A landscape with many peaks, sampled at points; each row gives a point and its height.
From any point a climber steps to the highest of the 2 points nearest to it. It stops when none of these is higher. Distance is the straight distance between rows; heights are no part of it.
q_965: [ 20  -6 -14   6  11  -1 -21  -6   5  -5  -1  17   6 -15   2  16   9   0
   2   1  -7  -9 -15  10   9 -17  -8   6 -19 -13   8   5   9   2  13   8
   3  -3  14  -5  -6  -7   4 -12   9]  height 639
q_551: [-18  27   6  10   2  29  -9   8   5  15  -7  -3 -11   9  -8 -21   4   8
   3   4   9   2   3  15   0  31  15 -24   5 -14  15  -1 -16 -15  -7  -6
   2  21 -17 -18   9   3   5   2   0]  height 441
q_892: [ 31  -1  -4  15  -1 -17 -15  -8   7  12 -21  11   1 -20   7  25  25   3
  29  -2  -5  11 -26  -2  -2 -30 -17  -8  -7 -17  24   7   3  -4   9  -5
  20   8   2 -13 -14  -1  24 -25  -8]  height 526
q_553: [ 15 -11  -2 -35  11  18  -2  25  -7   0  16  -4 -24 -18  23 -18   0  -6
   9  -3   0   1  33  22  17  -8  -7  30 -15 -27 -13   0  19 -26  18   5
  -5  -5  22 -10   2  -6 -28  24  25]  height 489
q_996: [-27   9  14 -19  -6 -11  10   6 -13 -26   7   0  19  25 -24 -31   7  -5
 -32   3   4 -16  16  -8 -16  -3  24  25  13  20 -35  -4 -22  21   0   1
  -7  10   4   6  13  22  -5  20 -10]  height 168
q_143: [ 19 -37   4   0   2   0   9 -23   0 -11  14  12   7  -6  12  29 -10   2
 -10   5  17  -4  -1  -2  27 -11 -10   4 -11   2 -22   5  30  10   9  -1
  -7 -18  15   4 -13 -25  -6  -7  13]  height 577
q_750: [ 37  11  -8  11   9  34  -3  -5  20 -16  -9  -3 -13 -11   4  -7  17 -16
 -10  20  -1  -5 -15  24  14  -5   2 -19 -19 -22   0   7   2 -14  20  10
   6   7  21 -12 -13   5 -12  -9  12]  height 434
q_504: [ -2  21  22 -24  11  26   9  21   1   0  -1 -22  -4  -7   5 -30   2 -11
 -25   3  -4  -6  13  15  -3  12  24  -2   5 -19 -13   8  -5 -15   6 -14
   9   5  14  -3   1   3  -6  13  24]  height 576
q_983: [ 21  -6 -10  -4   7  12 -15   8   4  21   0   6 -16  -9  29  -5  -3 -11
  33  -3 -17  12  -1   8  13 -17 -17   7 -36 -19   5  -2  16 -24  18   7
  17   4  11 -20  10  10 -15  -9  11]  height 695
q_568: [-20   3 -19  26  -1   4 -17 -23  -3 -33  -8  15   7  15 -38 -15  31  22
  -7   2  17  -8  -2  11   9   2  -5  19  -3   7   2   6  -8  43   3  23
  -2  12  -9   2  21  12  16  13   9]  height 108
q_36: [-26   3   7 -11  -8 -43 -13  12 -10  10   1   3  30  25   0  10 -11 -10
  12 -17  -3  -5  -6 -27 -27  -2  -1  12   9  23  13 -12 -19 -10 -28 -10
  -9   8 -23  -7  12  -3  23  -6 -17]  height 358
q_562: [-24   6   7 -17   2  -1 -17  10 -25  21   4  -3 -14  10  16 -17  -8  -1
  40 -14   2   3   7   7 -11  10   0   9 -11  -5  19 -10 -17 -22 -12 -22
   2   6 -24 -18  43   0   0   4  -7]  height 400
q_875: [ 34 -17  11  -2 -16 -30   9  -5  31  -3 -30  -2   4 -11  17  16   3  -4
  29 -15  -7  19  -5 -24  -3  -7  -5 -13   3 -19   6 -13  -1  -9  -3  13
  14 -13 -21   3  -2 -10  33 -21 -16]  height 644
q_823: [-23  22   3  13  -7   6  17  -1   7  35   5 -24  -4  12  -7   5 -14   3
  12   2   7   4  -3 -17 -11  24   9 -23  17  16  24  -2 -21 -15 -20  -5
  -7  10 -21   3 -22 -13 -14  -2 -13]  height 474
q_214: [ 21  -9  16 -26 -11 -22  11  21  11   9 -15 -17  24   0   2  17   0 -29
   2  13 -17   3  -8 -20 -10 -24   3  -7   2  14   2 -26  -7  -3   7  -4
   8  -5  12  17 -31   6  -1 -13  -6]  height 245
q_751: [ 41  -4  11 -10  -1  26  17  -3  23  -8 -13  -7  -6   3   4  -8   4 -24
   5  20   3   7  -9   8  18  -5   4 -32 -12 -14 -14 -12  12 -22  16   8
   7  -5  16  -5 -14   5   0 -10   3]  height 392
q_165: [-22  -9  -3 -10   5  -4  -7   7  -9   9  20   2  17  -2  -6  10 -16  -9
 -21   6  -6 -15   2  -6  -5  -1   9  20  -1  18  -5  -2   5   5  -7  -4
  -1  -3   9  -2  -9 -10 -19  -6   5]  height 311
q_770: [ -4   0  -1  13   0  27  16 -19   9  34  13 -18 -23 -13   5  13  -7  -4
   3  15   0   2  -5   4  20   6  -4 -19  -2  -4   3  18   1  -4   1 -11
   7  -2  14  -7 -35 -17 -35 -13  12]  height 339
q_106: [-27 -26  10 -16  -1 -18   1   2 -32  15  31  -4 -11   2   6  -7 -35  16
   2  -9   5  11  11   6  -8  21  -1  27  17  18 -22   5   6  -9 -14 -26
  -3 -24   6  -5  16 -10 -24  16   0]  height 224
q_147: [ -9  18 -30  -8   9  23 -36  20  -9 -20   7  11  -8 -18   8 -22   2   7
  -7 -15 -10  -1   7  39  -9  13 -16  40  -5 -11  -5  -6   6   1  -4   6
 -26   4 -15 -19  27   9  -1  26  31]  height 453
q_15: [  7  -5  20 -55  14 -15  15  24 -13   2  16 -13   3  -3   1 -21 -11 -17
 -14   2  -4  -7  29  -2 -22 -22  16  11   8   7 -25  -9   7 -18   8 -21
  -3 -12  28   6  -5   8 -21  18  -9]  height 170
q_290: [ 30   0  23 -27 -10 -10  20   6   5 -21 -27   2  -9   6  -1 -13 -10  -5
  11  -3  -1   2  11   0  -4   7   7 -26  -5 -13 -22 -22   8 -16  10  10
   7 -19  -1  19  17   8  26   6 -24]  height 167
q_934: [ 12  16  -4  27   6  22  21 -27  22   8  -6  -4 -11 -12  -2  13   5   9
  11   2  16  14 -14   4  10  10  -8 -40   7  -6  17  14  11   5  -3   0
  -2  10   0   6 -26  -7  -8 -12 -21]  height 427
q_642: [-33 -12   2  21  -7 -22  -2 -11 -10 -20   3   3  20  32 -25   2   1  19
 -19  -1  26   1  -1 -18 -12  16  -4   9  25  32   2   8   0  36 -27   3
  -9  -4 -15  13   8  -7  12  12  -2]  height 84
q_719: [  7  32 -12  -1  -3  -6 -25  24   5   8 -18  -5  16 -20   6   5  16 -30
  -6   7 -38 -16 -16  -3 -32 -19  -8   5 -10   2  38 -17 -33 -10   5   2
   1  17   9 -15  -8  40   8 -12   3]  height 48
q_602: [ 28 -31   8 -20  -7 -19  20   9   5  18  -5 -15  16  -8  13  31  -2 -19
   9  13 -10   1 -10 -21   6 -28  -2   0  -5  12   0 -19  12 -11   9  -2
   3 -18  20  13 -34 -15  -9 -15   7]  height 263
q_720: [ 12 -21  14 -14  -5  -6  14 -17   4  -8   5   9 -10   3  13   1 -24   5
  11 -13   6   7  12   6  13  12  -3  -5  -6 -11 -21  -5  24  -7  -1   2
   5 -23  -5  -3  19  -6  13  -1  -9]  height 454
q_179: [ 11 -17 -12   5   8 -26 -19   9  -1  -9   2  13  12 -12  -5  32  16  -3
 -11  -4 -11 -12 -18  -2   9 -34 -13  24 -10   8   2   7   5  17   9  -8
   0  -6  17   8 -17 -18   9  -3  16]  height 696
q_735: [-14 -17 -20  17  15  11 -35 -36   5 -14  19  17  -1  -3   4   5 -13  20
   0 -10  22  19  -6  21  20  16 -13  19   6  -2 -14   7  24  18  -7  -2
  -9  -1  -9 -23  25  -7  16   6  17]  height 390
q_547: [-11  15   8   5 -11   6  37  -5   7 -11 -12 -20  13  14 -30 -14  20  -7
 -21  13   8 -15   6 -30  -5  -4  31  -4  16  23  -5   0 -17  19   5   8
   1  20   4  29 -26  15 -12  11 -13]  height 216
q_859: [ 22 -28   0 -13   3  -6   0  -8   0   2  17  14  -7  -2  29   8 -20   3
  21  -7   4   6  13  -1  26 -12 -18  13 -22  -3 -23  -3  30 -13   9   1
   8 -19   2  -8   9  -5  -7   2   5]  height 495
q_250: [-24  19   7  -1  -5   8 -14   8  -9   6  -9   4  -2  21  -5 -21   4   7
  16  -7  16  -3   3   6 -15  25   8 -20   1  -6  22 -13 -17 -14 -17  -4
  -5  23 -30 -11  33   4  25   7 -18]  height 448
q_268: [ 17   8  15 -18  -1  11   0   7   0 -18 -24  14  -2  13  -4 -20  -4  -6
   7  -7   8  -2   3  13   5   2   9 -13  -9 -14 -17 -18   5  -5   8   6
  11  -1  -9   5  25   8  23   5 -14]  height 151
q_980: [ 30 -14   7   8  -7  -6  17 -10  15 -35 -33  14   9  15 -15  -3  32  -2
   2  13   8  -3 -12   0  23 -22  -5   0  -9  -7 -16 -11  -5  15  25  17
  12   1   3  19  -4  -3  20   0  -8]  height 107
q_116: [-10  14  20 -18 -15 -31  21  17 -10   4 -12 -15  10  17 -11  -7 -21  -5
   0  -8  -8  -5  11 -22 -34  13  23 -23  25  11  -3 -24 -18 -11 -17  -2
 -14   3  -9  21   3  17   8   7 -34]  height 275
q_976: [ 23 -19 -12  -2  14  -8 -24 -12   9 -10  13  23  -6 -11  21   2  -8   5
  17 -15   8  12   1   8  28 -13 -27  28 -29  -9 -24  -6  33  -6  11   5
   1  -8  -1 -24   9  -7   3   7  21]  height 529
q_745: [-35   8   1   3 -10 -18  -1   6 -10  31  13 -16  12  19   3   5 -12   1
  13  -4  -4  -3  -3 -24 -27  16  10  -5  10  17  26  -8 -20 -12 -22 -13
  -7  15 -23  -6   1  -7   2  -8 -23]  height 411
q_191: [ 22   7 -20  13   2  30   3  -4   6 -22   4  -6   3 -11   6  -8  22  -4
 -40  20 -15 -28  -4  18   3 -12   5  15  -8  -9  -4  15  -9   6  24  19
  -6  -1  23   9  -8   2 -12   6  26]  height 525
q_435: [-14  21 -21  30   4   0   8   8 -17  -1   7  -4   4 -10 -28  21  26  15
 -20  12 -13  -6 -17  -8  -6 -12  -5 -15   7   7  24  31 -14  21   6  -1
  -4  21  14  18 -22  13   4   2  -2]  height 105
q_593: [-35  -3  -4  13   4  14 -14  -4 -11  31  21 -10  -2   2   1   6  -7  16
   2  11  -4  -3  -3   3   4  19   5   5   0  -1  16   9 -10  -8 -13  -5
   0   5  -9 -17  -1 -13 -15 -13   8]  height 364
q_846: [  8  17  -7  27  -4  22  29  -7   6  -7  -9  -4 -11   1 -28  -1  33   7
  -8  14  15   2 -14  -8  10  -4   6 -27   6  10   8  23  -2  26  19   7
   1  17  10  26 -29   9  -5   8  -9]  height 172
q_114: [-15   0  -2  27  -4  18  -1 -23   7 -27 -17  16   0  26 -27 -23  22  26
   3   5  26  -6   6   7   9  14   2  -7   0   1   3   0  -3  31  -6  19
   3  15 -16   6  20  15  19   8 -14]  height 122
q_827: [-26  20 -21  19  10   2 -13   6  -9  11  11 -10   7 -12 -16  17   7   6
 -21  15 -11 -15  -9  -1 -14  -7   3  -5   3   5  35  19 -19   9  -7  -1
  -9  11   7   2 -15   0  -6  -8   1]  height 89
q_707: [ 22  19  23 -17 -14  -8  27  10   6  -7 -23 -16 -19   2 -13 -13 -15  -8
   8  -7  -1   7  12 -10 -15  21  21 -40  11 -10  -7 -22  -2 -18  -4   7
   4  -6  -4  18   6  12  15   7 -28]  height 184
q_524: [ 27  12 -15  21   6  -5   0 -20  -2  13   0  -2 -13 -24   7  31  21   7
  23   1  -3  17 -33   4   5 -16 -22 -25 -11 -18  26  26  10  -2   7 -11
  17  16  12 -14 -22   4   5 -22  -8]  height 493
q_489: [  3 -14   9   8  -5  22  21 -14   3  32  14 -13 -21   2  33   8 -24  -3
  10  13  -9   7   9  -6  23   7  -8 -13  -6  -6 -10   8   8  -9   6 -10
  16 -16  20  -7 -20 -11 -37 -13  13]  height 303
q_848: [ 20   8  18 -30 -16 -14  21  17   7  17 -12 -29   5   0  -1   2 -14 -31
   6   5 -11   4   0 -15 -19  -2  12 -26   9  11  -2 -28  -6 -18  -1  -2
  11   0   4  15 -21  14  -5  -8 -10]  height 226
q_702: [-33  -9  -8 -14  14   7 -27  11 -20 -24  24  -5  -1  -6  -8 -11 -16  11
 -36  -9   2   9   6  22  -3  24   2  40  23  14 -30   0   4  11  -7 -13
 -20  -5   6 -12  12  -3 -18  32  26]  height 368
q_203: [ 19 -34   1   0  -5 -31   0 -19   8  -1   9  19   9  -7  17  26 -11  -1
   4 -12  13   7  -3 -17  21 -16 -19  17  -1  14 -18   5  24   7  -3  -2
   0 -29  -3  -2  -8 -27  12  -8  13]  height 538
q_195: [ -8  -1 -26   0   7 -12 -13   7  -3 -26  15  11  25  -4  -8  10   6 -13
 -46   1 -17 -17  -3  -1  -4 -13 -10  44   0  25  -9   8 -10  33   7   0
 -18 -10  16  10 -15  -1 -20   8  18]  height 615
q_764: [-14 -16  -2  10  -9 -23  -1 -18   0  14   5   7   8   6   6  21 -10   9
  12 -10   9   3  -2 -17  -2   3   0   5   9  11  10   7   7   7 -21   3
   2 -10 -23   0   6 -22  14 -16  -8]  height 456
q_296: [ 27 -23   5  -4   2  13  18  -6   1 -20  -2   5   8   4   0  13   5  -8
 -22  26  10 -12  -6   0  26 -16   8  -9  -7  -1 -22   0  17   5  17   7
  -8 -13  26  17 -21 -13 -10   0   7]  height 629
q_717: [ 30 -18   6  13  -9 -24  14  -5  25  -7 -25   8   4 -12   9  28  16   6
  13 -10   5  15 -16 -15  -2 -22  -7 -16  11 -16   9   3   2   8   0   4
   7  -9 -10  17 -16 -18  30 -18 -13]  height 694
q_910: [ -3  11   1  33  -3  18  30 -10   7  -7 -21   2   1  11 -29  -5  26  21
   5  -1  18   3  -4 -20   0   4   8 -28  13  15  21   8  -4  27   0   9
  -1  11 -13  32 -14  10   3  14 -23]  height 155
q_391: [ 19  16 -12  30   3  -3  18 -19  11  12  -2  -3 -10 -18   0  27  14  14
  25  -6  10  26 -27  -7   2  -6 -14 -41  11  -9  27  29  11   2  -2  -8
   7  17  -6   5 -26   1   9 -15 -20]  height 461
q_687: [-13  11  -8  -2   5   6 -26  18  -2   4  -5  10   9  -1  -5  -4   2 -10
   1  -2 -11 -12  -2   6  -9  -2   5   4 -15  -1  11 -13  -6  -5  -4   4
   2  12  -9 -10  15   7   8  -9   2]  height 582
q_279: [-32 -20  -6  10   6  21 -23  -9 -10  16  29   4 -15  -3  15   2 -11  25
   7  -1  -1   8   4  24  17  25  -2  20   4 -10  -6  10   1   0  -4  -7
  -1  -3  -1 -22  16 -11 -20  -1  21]  height 327
q_901: [ 13 -11 -13 -13   9  10 -18  14   3  -3  10  11  -2 -13   9   1  -3  -7
  -7  -2 -13 -10   2  13  11 -11  -7  22 -26  -8  -8  -8  17  -8  16  15
  -6  -2  12  -8  -1  -2 -14   5  24]  height 583
q_757: [-24  -1 -18   5   9   4 -37   0 -13 -22  11   8   9   7 -14  -5 -11   7
 -22  -5   8   7  -6  14   1  20  -4  32   6  19 -16  -4   7  24  -9   0
 -14   1  -2  -9  22  -2   4  21  19]  height 394
q_457: [-28   4  10  -3 -11 -26   8   0  -6 -20  -9   8  32  35 -29  -8   7  -2
 -18  -1   4 -15   6 -23 -12  -5   9  19  15  30 -14 -12 -23  28 -10   3
  -3  10  -6  13  -2  16   6  12 -13]  height 150
q_295: [-26  14 -18  19  -3 -20  13  11 -16 -10   2  -2  20   5 -29  19  40   4
 -27   5 -22 -17  -4 -16 -17 -26  -6  15  10  14  19  19 -34  33   7  -2
  -9  17  10  19 -16  23   2   6  -5]  height 120
q_802: [-37  -6 -11  12   3  -9 -26 -10  -7  10  19   4  11  13  -1   7  -6  13
   5  -1  11  -4  -6  -3 -10  16  -3   8   3  10  17   5  -3   4 -21  -1
  -6   7 -20 -13  17 -15  11  -9  -1]  height 412
q_482: [ 11  16   6  14  -8   1  18 -13  29   4 -23  -9  -8   0   0   6 -11   5
  21 -15   7  18   0 -20  -5  27   8 -38   7 -12  19  -7   1 -13 -18  14
   1   4 -21   5   0   1  13  -5 -27]  height 601
q_904: [ 21   8   8   7  -4  28   9 -11  14 -31 -25  16  -6  21 -10 -29  13   5
   0   7  14   2   9  19  20   9   8 -20  -7 -20 -13  -8   4   6  12  16
  13  15  -8   2  14  11  16  -1 -19]  height 134
q_470: [-20   9  22 -23   0  -1   4  12 -24  19   4 -10 -11   5   2 -18 -16  -1
  10  -4   3  -2  13  13 -14  16  14   0   6  -6   6  -8 -15 -20 -11 -23
  -4   0 -11 -10  21  -4  -6   4  -7]  height 354
q_265: [  5  -1 -13   1   5   7  -4   9  -2 -21   9   5  12  -8  -1   6  11 -14
 -38  14 -13 -26  -4   4   4 -17   2  24 -10   8  -6   7  -5  17  16   9
  -8  -4  20  15 -14   1 -14  -3  18]  height 571
q_725: [ 23 -10  -1  20   3  22  25 -21  11 -14  -7   5  -5  -2   2  17  10   1
 -13  20  18   1 -14   4  27  -9   1 -29  -4 -13  -6  12  16  11  14   0
  -8   0  20  18 -25 -12  -8  -9  -5]  height 692
q_277: [ 17  -4  24 -36   8  15  14  12 -13  10   1  -8 -24  -9  11 -26  -8  -7
  13  -2   4   3  26  20  11  -1   6   2  -6 -24  -8  -5  12 -23  13 -11
   6 -14  17  -6  10  -4 -13  16   7]  height 447
q_715: [-14  12  19  -9 -12  -8  24  10  -5   0  -7 -10  15  20 -15 -12 -11  -9
 -25   9   1 -12  11 -23 -20   8  26 -13  25  19 -11 -11 -18   7  -8  -3
  -2   8   3  21 -15  13  -6   6 -23]  height 243
q_231: [  0  17  -1 -19   4  15 -11  29   1  18   2 -10   0 -14   5 -12   0 -26
  -1  -1 -22  -6   2   8 -12 -10   6   6 -15  -8  12 -10  -6 -23  10  -4
   2  10   4 -14   6  16 -10  -3  14]  height 665
q_755: [-16  12  -9 -13  11 -10 -41  15 -19   8   1  12   1   2   6 -12   1  -6
  33 -25   3   0  -4  10 -12  -2 -11  20 -21  -3  11 -15  -7 -16 -13  -8
  -5  13 -28 -24  46  12  16   3   2]  height 452
q_973: [ 27 -17  23 -38  -6 -19  26  14 -11   3   8 -12  -3   2   3  -8 -18 -11
  -6   5  -7  -5  20  -2 -11  -7  10 -12   5   9 -26 -16  19 -21  12  -4
   0 -25  24  17  -3  -2  -1   8 -12]  height 187
q_157: [  9   4  -1   9  -8  17   6  -4   7 -25 -24  10   4  15 -20 -14  28  -3
  -8  11   6 -12   0   0  14  -8  11  -3  -6   0  -9  -4  -5  18  18  21
  12  11   2  14  -1  10  10  -3  -7]  height 119
q_869: [-22  24  18 -34  16  15   3  28  -7  18   5 -30  -3 -20  18 -29   0 -13
 -16  -9 -13  -2  23  12  -7   2  12  20   2 -21   7   9 -19 -26   5 -19
  -2   2   9 -14   2   9 -25  13  25]  height 669
q_480: [  2  17  -7  13  -4  15  24   0   8 -13  -8 -22   3  -2 -26  -3  34 -17
 -27  18   3 -15  -6 -14  -1 -16  16  -3   1  13   1  12 -20  16  21   9
   3  19  17  27 -31  14 -11   3   1]  height 194
q_169: [ 24   7  21 -27 -12 -10  37   9   3   8  -3 -26 -13   4  -8  -9 -20 -16
  -4   5  -6  -2  13  -6 -16  10  19 -34  14   2 -18 -16   7 -19   6  -1
   0 -15  13  20 -14   1  -3   3 -16]  height 206
q_636: [-33  -3  19 -18   1  -8   3  12 -25 -15  15  -3   9  18 -17 -23 -16   9
 -34   5  12  -7  12   9 -19  17  26  17  31  17 -31   4 -15   7  -9 -16
 -12   0  10   4  10   5  -7  22  -7]  height 185
q_44: [-28  -2  -3  16  -2 -24   1   5  -9 -14  -7   9  24  16 -31  11  23   4
 -16   3  -4 -14  -4 -21  -6 -21  -2  12  12  23   9   7 -17  37  -8   0
  -5  11   2  23 -12   3   4   1  -5]  height 133
q_539: [-37  -7  -7  -7  10  13 -18  12 -10  -2  32  -1  13  -8  -2   2 -11   5
 -38   8 -12  -9   6  14  -6  15   8  26  12  11 -10   8  -7   8  -5  -3
 -13   0   4  -8   1  -9 -29   6  20]  height 340
q_852: [  3 -25  -6   8  -3 -22  -8 -18  -2  23  16  11   5  -8  18  24  -6   1
  19  -8  -2   1  -3 -18  11 -18 -11  18  -5  12   0  11  13   4  -4  -7
  10 -16  -4  -3  -4 -18  -5 -19   8]  height 501
q_374: [  3   3  -9   3   9   8 -23   0  -2  25  -2  12 -10  -2  18  -4  -1  -1
  38  -9 -11   8  -4   9  -1  -6  -8   5 -25 -15  16  -2   3 -20  -1  -1
  18   6 -15 -24  25   7   0 -17  -1]  height 626
q_302: [ -7 -11 -21  13   5 -23 -17  -1 -11 -19  12  16  15 -11 -14  32  16   3
 -34  -1  -8 -10 -12   5   9 -22 -18  24  -2  15  -7  25   3  37   8  -7
 -13  -8  21  17 -14 -15  -1   6  24]  height 656
q_835: [ 28 -10  -6   7   1 -17 -25 -10  10  16 -10  18  -1 -13  26   7   8   0
  44 -10 -11  12 -13  -7   4 -28 -19  10 -17 -14  16  -2   8 -14   6   2
  22  -1 -10 -24   7   3  16 -27   0]  height 565
q_864: [-11  17  -1  13   0  -2 -21   7   1  -4 -27  13  14  16 -15  -8  10   3
  12  -2   6 -12  -4  -4 -11   2   5 -17  -4   0  18 -13 -15   4 -12   9
   4  19 -20  -1  21  13  27  -4 -11]  height 515
q_153: [-29 -18  22 -27   7 -19   3   7 -31   0  28  -3  -1   5 -12 -23 -28  11
 -24  -5   9   5  14  13 -17  20  11  23  32  19 -29   3  -6  -6 -12 -30
 -16 -21  20  -3   7  -6 -19  19   1]  height 203
q_517: [ 11  -7 -29 -19   2  20 -13  25  -2  -3  21   8 -16 -26  27 -13   0   0
  -8  -8 -14  -3  21  29   2  -4 -23  44 -17 -18 -11   0  21 -16  15  18
 -18   0   8 -13  -2   0 -25  24  37]  height 532
q_721: [-22  -9 -31  11  13  19 -44 -16  -2  -5  25   6  -9 -15   7   2 -10  27
   0  -7  -5   7  -3  36   8  26 -16  29   3  -8  -7   7  10   9  -2   4
 -18   1  -2 -28  18  -6  -5  13  31]  height 362
q_119: [ 13  -7   8   2  -8 -38 -15  -7  19  -4 -14  21  -1  -1  10   6  -5  -2
  24 -25   4  17  -1 -19  -2 -14 -17  16   8   3  -2  -3  -1  -5 -16   6
   9 -18 -41 -21  19 -11  42 -12  -1]  height 289
q_498: [ 14 -12   3  -8   3  21   2  13  -5  32   6  -6 -30   3  45  -4 -17 -11
  26   6 -18  14  16  -1  21  -9 -14  -4 -20 -12  -2   5  12 -22  13  -3
  20  -7  16 -10  -2   3 -33  -3  11]  height 628
q_736: [-38 -16  -8  26   2  -4  -1 -18 -10  -6  12   3  14  13 -15  16   0  32
  -9   9  30   1  -3 -12  -6  18  -1 -14  25  18  22  22   6  30 -24   1
 -14   1 -19  16   2 -16   7   7  -7]  height 70
q_806: [  2  16  -1  38   1  21   8 -20  17 -17 -27  14  -1  15 -18 -19  25  27
  15   0  21   4   1  -8   1  13   3 -30   5  -1  24   4  -4  16  -6  13
   1  16 -24   8   7  16  17   8 -29]  height 138
q_681: [ -2  13   3   8 -10   2  17  -2  11  15 -10 -11   2   7 -11   7 -13  -3
   3   3  10   0  -2 -18  -8  15  11 -28  16  11  15  -8  -3  -1 -13   8
   1   3  -9  15 -20  -5  -1  -4 -19]  height 531
q_843: [-10  16  11 -25   4  13   5  33   3  34  10 -28 -18 -14  19 -20  -3 -24
   6   1 -24   5  17   0  -6  -6   2   8  -6  -9   6   9 -13 -31   7 -17
  15   4  11 -15  -7  14 -34   2  26]  height 778
q_856: [ 21  -9  11  -3  -8 -27  10 -15  19  -2 -17   3 -13  -9  27   5 -12   1
  37 -24 -11  23   8 -20   3   5   1  -8  -7 -18  -1  -5   7 -17 -10  13
  14 -13 -25  -7  22   0  24 -25 -20]  height 606
q_336: [  9  16  -4  25  -1  24  12 -27  25  29   5 -10 -27 -11   7   6  -2  -1
  29   3   6  13 -12  11  13  14 -14 -31  -2  -9  11  18  -2 -10  -4 -12
  11   8   1 -14 -29  -6 -25 -21  -3]  height 383
q_863: [ 30 -16   1  19  -4  -5  32 -15  11 -11 -16   8   3  -2   8  30  16   8
  -4   2  16  12 -19  -7  19 -18 -11 -29   7 -11  -3   9  14  11  12   2
  -6  -5   9  27 -25 -14  13 -11 -14]  height 753
q_635: [-18  -8  -6  28  -1 -18 -12 -21   0 -29  -9  16  14  19 -27   1  17  21
  -9  -8  27   5  -8  -8   8  -8 -14  11  11  17  -1  14   3  44 -10   7
   4  -3 -16   9  13  -5  30  13   8]  height 97
q_142: [-20  29 -14   8   5  -6 -19  16  -2   7  -6  -6  20  -6  -9  13  14 -19
 -14   8 -26 -19  -8 -10 -27 -13   3   4  -1   9  31  -3 -35   3  -2  -3
  -7  16   2  -6  -9  24   1 -14  -4]  height 68
q_57: [-26   3  -7  24   5  25  -4 -15   0  22  21 -11 -12 -18  -8  15   1  18
 -20  18   2  -1  -4  14  11  16   5 -11   4  -7  13  23  -8   3  -1  -7
  -3   2   7  -7 -22 -17 -22 -11  12]  height 317
q_495: [  0  25   5   3   1  34   0  11  11   0 -10 -10  -7   1  -8 -26   9 -11
 -19  11   3  -8   5  10   1  11  21 -15   0  -9  -3   3 -13  -5   3   1
  10  15   3  -4  -1   8  -2   3   8]  height 508
q_821: [ 36  10 -23  17   7  29  -4 -13  -1 -21   2   3 -11 -25   4   9  22   1
 -26  18 -14 -16 -17  30   5 -10  -9  -3 -15 -21  19  23  -3   4  22  13
  -4   3  25  -9 -13   0 -11  -3  18]  height 480
q_31: [ -1  12 -28  -1   7  10 -37  10  -9 -36  -1  14  -3  -3  -7 -15   0   2
 -19 -14  -2   6  -3  19   7   8 -11  43 -13   8 -27 -17  18  20   3  10
 -18  -1  -7 -10  23  10   9  32  25]  height 418
q_196: [ -6   3   3   1 -12 -35 -13   6   0   6 -10  11  10  12   4   4  -5  -2
  27 -23   5   3  -5 -19 -16  -1  -5   3   5   9  12 -12  -8 -13 -22   4
   1  -3 -37 -10  29  -4  41  -9 -11]  height 318
q_97: [-10  27 -24 -10  14   6 -45  21 -12 -10  -1  15  -1  -8   0 -19   5   0
  11 -22 -11  -5  -1  26 -16   3 -11  26 -18  -7   8 -16  -8  -4  -6   3
 -17  12 -22 -25  40  16  15  14  12]  height 503
q_358: [  5 -14   1   9   4   2 -10 -29  11 -17   5  23   4   2   9   4 -14  14
  -2 -10  22  10   0  16  20  10 -10   1  -4  -4 -14  -1  25  14  -3   2
  -1  -7  -9  -8  17 -10  17  -7  -1]  height 417
q_503: [-17  16  26 -18 -11 -16  22  10 -13  15   1 -20 -14  12  -9 -18 -24   2
   6  -8   4   1  18  -3 -29  27  22 -19  21  -4   7 -10 -19 -24 -17 -16
 -16  -5 -11   9  15   1   4   9 -26]  height 312
q_541: [  0 -21  19  -7  -7   1  24  -1 -15  35  20 -15 -24   8  36   2 -36   7
  11   6 -19   7  20 -12   9  11  -2  -9   3   1 -16   4  11 -10  -2 -11
  10 -28  16   8  -5 -10 -33   2   2]  height 273
q_223: [  4 -15   4 -14  -4  -2   9   2  -4  18   7  -6   6  -3   3  11 -14 -14
  -1   8  -8  -5   0  -8   5  -8   5   0  -7   9  -7  -9  13  -6   5   1
   5 -12  11   6 -16 -12 -16 -12   2]  height 285
q_812: [ 52 -17  11 -18  -7   0  15   2  22   2 -23  -9   2  -3  15   8   2 -20
  24  16  -2  13 -13  -7   8 -15 -10 -22 -14  -9  -5 -22  12 -26  17   9
  11 -12  11   2 -15   3   6 -13  -2]  height 365
q_740: [ 15   5  14   2  -5  -5  16 -16  23 -12 -18   2 -12  -2  10  -5 -14   7
  24 -16   3  21   6  -1  -1  22   5 -30  -3 -30   1 -10  12 -19 -13  10
   8  -2 -22  -3  26   4  24 -15 -28]  height 676
q_50: [ -6 -28  11 -12 -10 -23  16  -2 -19  15  24  -6 -16   0  22   3 -39  12
  11  -9  -4   7  20  -7   0  11  -4  13   3  11 -23   7  17  -7 -11  -9
   7 -33   6   3  14 -11 -16   5  -4]  height 247

Where does a climber stop that starts at each point below?
q_910: q_97
q_802: q_863
q_848: q_97
q_827: q_983
q_735: q_179
q_50: q_983
q_196: q_740
